Points on a hilly landscape, in no order, each with its height.
From any point a climber steps to the highest of the 2 points nearest to it. It stops when none of these is higher. Distance is the straight distance between rows; heights are no part of it.
Rona: [  1  13  10 -27 -20  30  52   9  14   9  17  25 -17  -8  34   3  13 -19
 -16  31 -78]  h=5.5
tugup: [ 45 -36   7  13  78  16 -31  20  50 -16  20  -5 -33 -34   0 -10  -7 -21
 -50 -31 -11]  h=22.7
zol: [-23  32 -23 -16 -41   3 -43  -5 -42  35  17 -29  22  16 -13  16 -24  21
  40   7  54]  h=45.9
des: [ 49 -27  -8  26 -10  38  -8 -13  54  27 -18  15  20 -40   1   8  -7  43
 -13 -24 -36]  h=63.6
nadi: [ -3  18 -41  -7 -32  13 -26 -15 -15  12  33  -7  -4  47 -24 -50  16  28
  10 -41  19]  h=46.0
sumu: [ -7  17   2  -5 -27  32   3   9  51   9  48  24 -19  15 -28 -23  -5 -19
 -13 -28 -47]  h=7.4
Kule: [ -8 -24  -1   0 -31 -31 -19  -2 -22 -13 -36 -16  26  20 -26   5  15  44
   8  15  52]  h=43.5
dakor: [  3 -16  36  27  26 -41  24  27  34 -25 -42  13 -15 -34  17  39   9 -20
 -29  11 -19]  h=38.2
tase: [-17  21  -6  -8 -46   9  17 -18   7  29  20   6  19  11  18 -20  -2 -15
 -11 -27  -8]  h=47.2
mepef: [  6  16  22 -23  -6 -14 -20   3 -16  24   5  -9   7   9 -11  52 -29  -8
  34  12  45]  h=35.2
vena: [ 14 -27  32  30  -3  -4 -25 -12 -11 -10 -39 -53  15  -8 -33 -10  37  34
 -27   0  41]  h=20.1
rez: [  1  37   7 -30  -7  25  67  22  -6  -2  10  22  -7  20  36 -25  36 -25
   6  35 -66]  h=5.0
Ribo: [-31  20 -26  30  -5 -22  47 -30 -15  19  -4  27  23 -32  27  10 -35 -42
  -3  -5   5]  h=42.2
pupur: [-16   7 -17   6   9 -25  15 -23 -78 -12  -6   4 -18  25   8  15 -14 -10
  49  29  26]  h=56.3
Fos: [ 34 -23 -38  13 -14  18 -25 -26  -9  10  -6   0   8   4 -22 -44  27  42
 -18 -40  39]  h=31.6
suf: [-19  23  -8 -11 -42  63  16   6  53  16  36  22 -12 -12  -6 -13 -10  -4
 -25  -2 -79]  h=6.7
vupen: [-16   1 -24  16 -21 -41  23 -19 -40 -13 -45   8  27   9  -3  12   8  15
  24  17  45]  h=39.3
gire: [  0  -8  13   1   8   8 -21 -20  46  12  -4  10  38 -40 -29  -3 -50 -25
 -27 -29  -1]  h=41.0
Peri: [  6 -42  16 -15   3 -14 -56  27 -20 -17  16 -37 -28  32 -18  -7  10  40
  -1  12  49]  h=11.4
fim: [-11  44   2 -18  14  -3  65  25 -26 -23  10  25  -8  47  13 -34  29 -35
  43  29 -44]  h=4.6
nibe: [-20 -15  27 -28  26  17 -31  24  57  -7  29  13 -35 -38 -33  -9 -50 -27
 -46 -10 -41]  h=19.5
susi: [-27  36   1 -15 -30  60  49  -1  25  21  27  14  -9 -14  22  -2 -12 -20
 -24  34 -85]  h=6.0
Vozur: [-38  16 -19 -29 -31  11 -18 -28 -55   2  14 -37  -2  58  17 -46  27  25
 -17  28 -12]  h=38.4
gudi: [ 19 -22   5  25 -26  12  -8 -30 -20  16 -51 -37  13  -6   7 -11  40  46
 -28  -1  18]  h=28.9
Vot: [-20 -13  14 -27 -15  16  12  15  49  -2  -9  35 -20 -47  -4  18 -28  -4
 -44  24 -63]  h=16.4
luk: [ 48 -18 -31  33   7  27 -18 -29  21  18 -13   4  29 -27 -20 -30  16  22
 -19 -52  30]  h=39.6
Rel: [-23  22  19 -12  -5 -25  10   0  23  12  12  27  12 -12 -20  38 -60 -38
   4  11 -11]  h=51.1
vuf: [-45  58 -46   5   6  -9  38  -7 -60  -3  13   0  18  31  25 -35   6 -18
  54  14   2]  h=47.1
mar: [-19  34 -18 -19 -33  11  42 -15 -23  23   3   2  21  14  45 -26  19 -11
   1   0 -22]  h=53.9
sevi: [-17  34  17 -17 -29  -1  -3  15  40  14  38  14  15  17 -30  21 -36 -24
  27 -13 -11]  h=55.4
Kogeg: [ 18 -29  -7 -11  63  24 -28  18  55 -10  21  15 -28 -50 -37 -18 -40 -21
 -47 -22 -37]  h=20.8
sebi: [ 10  11  34 -37   6   3 -50  42  -4  13  41 -27 -39  28  -3  42  -5  -3
  33   2  28]  h=9.0
nasas: [ 38 -32  23  34  39  11 -29  -4  18 -24 -15 -43  13 -19 -41 -12  40  20
 -19 -31  41]  h=18.6
mazuz: [ 17 -23  37  12  27 -13 -26   0  43 -14 -18 -15  39 -18 -33  22  -9  -9
  -1 -21  34]  h=27.1
letu: [ 42 -32  20  23 -12  11   0  -2  17   7 -50 -24   5 -13  21  16  58  55
 -13  -8 -13]  h=27.4
nava: [ 28 -28  25  26  65  -2 -30  14  54 -45 -10 -35  28 -31 -39   9  13  -8
  -6 -35  23]  h=23.5
sobab: [ -7 -15 -39  -8 -40   7 -38 -27 -30  -1   6 -12   5  32 -11 -49  19  49
 -16 -12  28]  h=39.2
Kipe: [  4 -18  10   6  33 -20  38 -19 -57 -35  -9  23 -42  16  29  -4  12 -35
  23  16  -8]  h=56.7
gezo: [ 15 -10 -16  17 -26   8  26 -28 -19  23 -50  -9  28 -15  46   3  30  27
 -11   4  -3]  h=38.3
bemu: [ -2 -19  45 -28   0 -25  -3  12   1   3  17 -11 -36  31  24  11   8 -15
 -15  -1   6]  h=30.0
Ruv: [ 29 -21  11  -4  49  -4 -29  45  36 -20  56   0 -46  16   3 -11   2  -9
 -19 -37  23]  h=26.2
taza: [  4  -4  12  16   3 -51  14   3 -10 -15 -40   9  16  -1 -16  51  -3  -1
  33  17  42]  h=46.6
gonez: [-31  46 -28   5 -21 -27  24  -8 -29  22  11  11  26   3  10  31 -32 -20
  54   2  28]  h=32.0
sivev: [-50  41 -22  12 -28 -21  33 -10   9  32  23  17  37 -20  12  11 -41 -37
  11 -11  10]  h=36.9
led: [  2  45 -12 -22 -26   5 -30   4 -51  36  -2 -15   4  -4  -7  53 -23   0
  45  25  43]  h=39.4
sem: [-11 -16  47  10  35 -35  -8  28  54 -18 -37   1  11 -45 -18  33 -29 -25
 -30   8 -13]  h=34.3
Ritu: [ 46 -33  -9   3  80   1 -23  20  28 -17  35  -6 -25   0 -18 -13   8 -16
 -25 -29  32]  h=24.7
guriz: [ 22 -26  37  30   3 -18  -2  24  23 -22 -50 -27  -4 -15  14  17  67  40
 -25  -9   9]  h=34.8
luzif: [ -4  33  -7  -9 -33  10 -19  15  28  16  43   3   7  43 -36  -5  -7  -2
  48 -34   6]  h=52.0
pala: [-12  -3 -13 -22 -37  -9 -46  -1 -39   3   7 -26  12  32 -27   4 -10  43
  23  20  46]  h=53.8
Disev: [  6 -20  39  30  20 -46  22  29   8 -35 -47 -12 -20  -6  24  30  44   8
 -16  10  17]  h=44.6
Muke: [ -6  13 -40  -5 -17   1  41 -27 -47  13 -28   7  26  -5  58 -25  29   9
   3   7  -2]  h=46.5
kap: [ 27  -9 -11  32  -9  13  46 -27   1  31 -44  -2  30 -31  54  26   9  29
   4  16 -36]  h=32.8
popi: [-27 -10   1 -37 -11 -16 -12 -10 -57 -17   2 -26 -25  58  16 -24  30  24
 -13  50  -4]  h=35.0
teve: [  0  12  15  -9  17   7 -20  40  61  -5  67  19 -36  18 -41  -8 -18 -24
   0 -26 -28]  h=8.0
roto: [ -2   7  -5  -5  34   7  33 -22 -81 -44  -1  30 -20  21  32 -46  13 -21
  41  12 -13]  h=53.2
tepel: [-17 -29  10 -28   9  37 -20  33  63 -10   1  26 -48 -58 -16   4 -35  18
 -51   7 -62]  h=17.9
zari: [ -5 -17  21 -36 -17  -5  -9   0 -22   2  13 -19 -34  48  19 -20  35  12
 -15   1   1]  h=32.2
fitu: [  7 -18  28 -30   2  -1 -62  33 -36   8  28 -45 -39  27  -9  28  -7  25
  17  28  45]  h=9.9
piger: [-22  13  -1  16   1 -35  42 -15   3  -4 -10  45   5 -25  -8  30 -51 -47
   1  13 -15]  h=47.4
Sotud: [-48  33 -52   9   2 -17   6 -25 -89  -9   8  -8   3  25  20 -13 -12   1
  48  33  25]  h=51.2
Mareg: [  3 -15   6   8   3   5  40   0  24   0 -35  33 -15 -51  21  36 -13  -7
 -28  37 -66]  h=14.9
tov: [-11   6  -2   4 -30   5   0 -25  31  29   4  12  34 -29   6  -7 -32 -18
 -29 -29   1]  h=39.5
Zan: [  8 -57  23   9   1  -8 -46   6 -21 -16 -13 -43 -19  17 -24 -21  30  43
 -28  10  41]  h=14.1
tuf: [ 18  23 -38  -9 -12   1 -21  11  13   4  44  16  -6  48 -49 -27  11  21
  34 -41  24]  h=49.5
Taf: [ -3  20 -16  15  15  32  67 -22 -36 -14  13  48  -7 -31  39 -25 -14 -48
  15  12 -55]  h=12.5
riri: [  6  -2   2  16  14 -39  11  -3 -46 -14 -24  12 -17   9  -4  55 -15 -12
  56  25  37]  h=51.4
Por: [-54  43 -27 -18 -22   1 -13 -16 -64   4  17 -41   4  69  12 -29   8  15
  18  44  -6]  h=41.7
befi: [-31   5 -52  11 -29 -24  23 -26 -48  -1 -40  -1  40  -5  32 -20  25  21
   6  10  33]  h=38.1
mep: [ 11 -28  13  19  25 -36  41   7 -28 -35 -39  16 -30   3  36  18  41 -12
   2  19  -4]  h=51.9
biku: [ 12  13  23 -23  12   3 -39  53  38   4  58   1 -26  28 -22  22  -8 -11
  36 -21   4]  h=8.4
Fot: [ 32 -22  -8  14  49  22 -26 -22  52  -8  -7   2  35 -47 -47 -18 -32 -26
 -26 -39  -8]  h=47.3
guk: [ 11  -5  -5  17  11  12  60 -21 -10  -8 -18  47 -15 -41  37  15 -13 -29
  -7  28 -60]  h=13.7
pom: [-48  70 -31  -7   1   4  23   4 -50  -2   2 -17  20  67  20 -51  24  -9
  39  37 -18]  h=44.7
bazom: [ 49 -25 -15  26  40  37 -24 -11  59   9 -17  12  17 -64 -32  -6 -19   9
 -28 -31 -37]  h=53.7
venov: [ 21  -9  22  -6   6  -8 -31   3  15   2 -12 -14  40  -7 -33  37 -22   3
  27  -3  59]  h=30.9
Nem: [ 34 -14 -17  34 -27  30  -6 -25  29  32 -32   0  39 -36  15  -6  12  40
 -13 -39   2]  h=51.3
goz: [  1 -22  47 -19  24 -16 -24  39  43 -16  34  -5 -32   8  19  14 -17 -20
 -25 -18   6]  h=28.0

Call two points neighbours if one is among the 2 nearest of the other. Go from one point of each pair to the other, from neighbour to neighbour, staying as high as possible. Name the lowest point that can't be avoided.
sevi, pupur -> Fos
Kipe, pupur -> roto
pupur, mar -> befi
pala, pupur -> vupen
mar, des -> tov

For each start below, name the point where the climber stops.
sobab -> sevi
venov -> pala
gonez -> sevi
sivev -> sevi
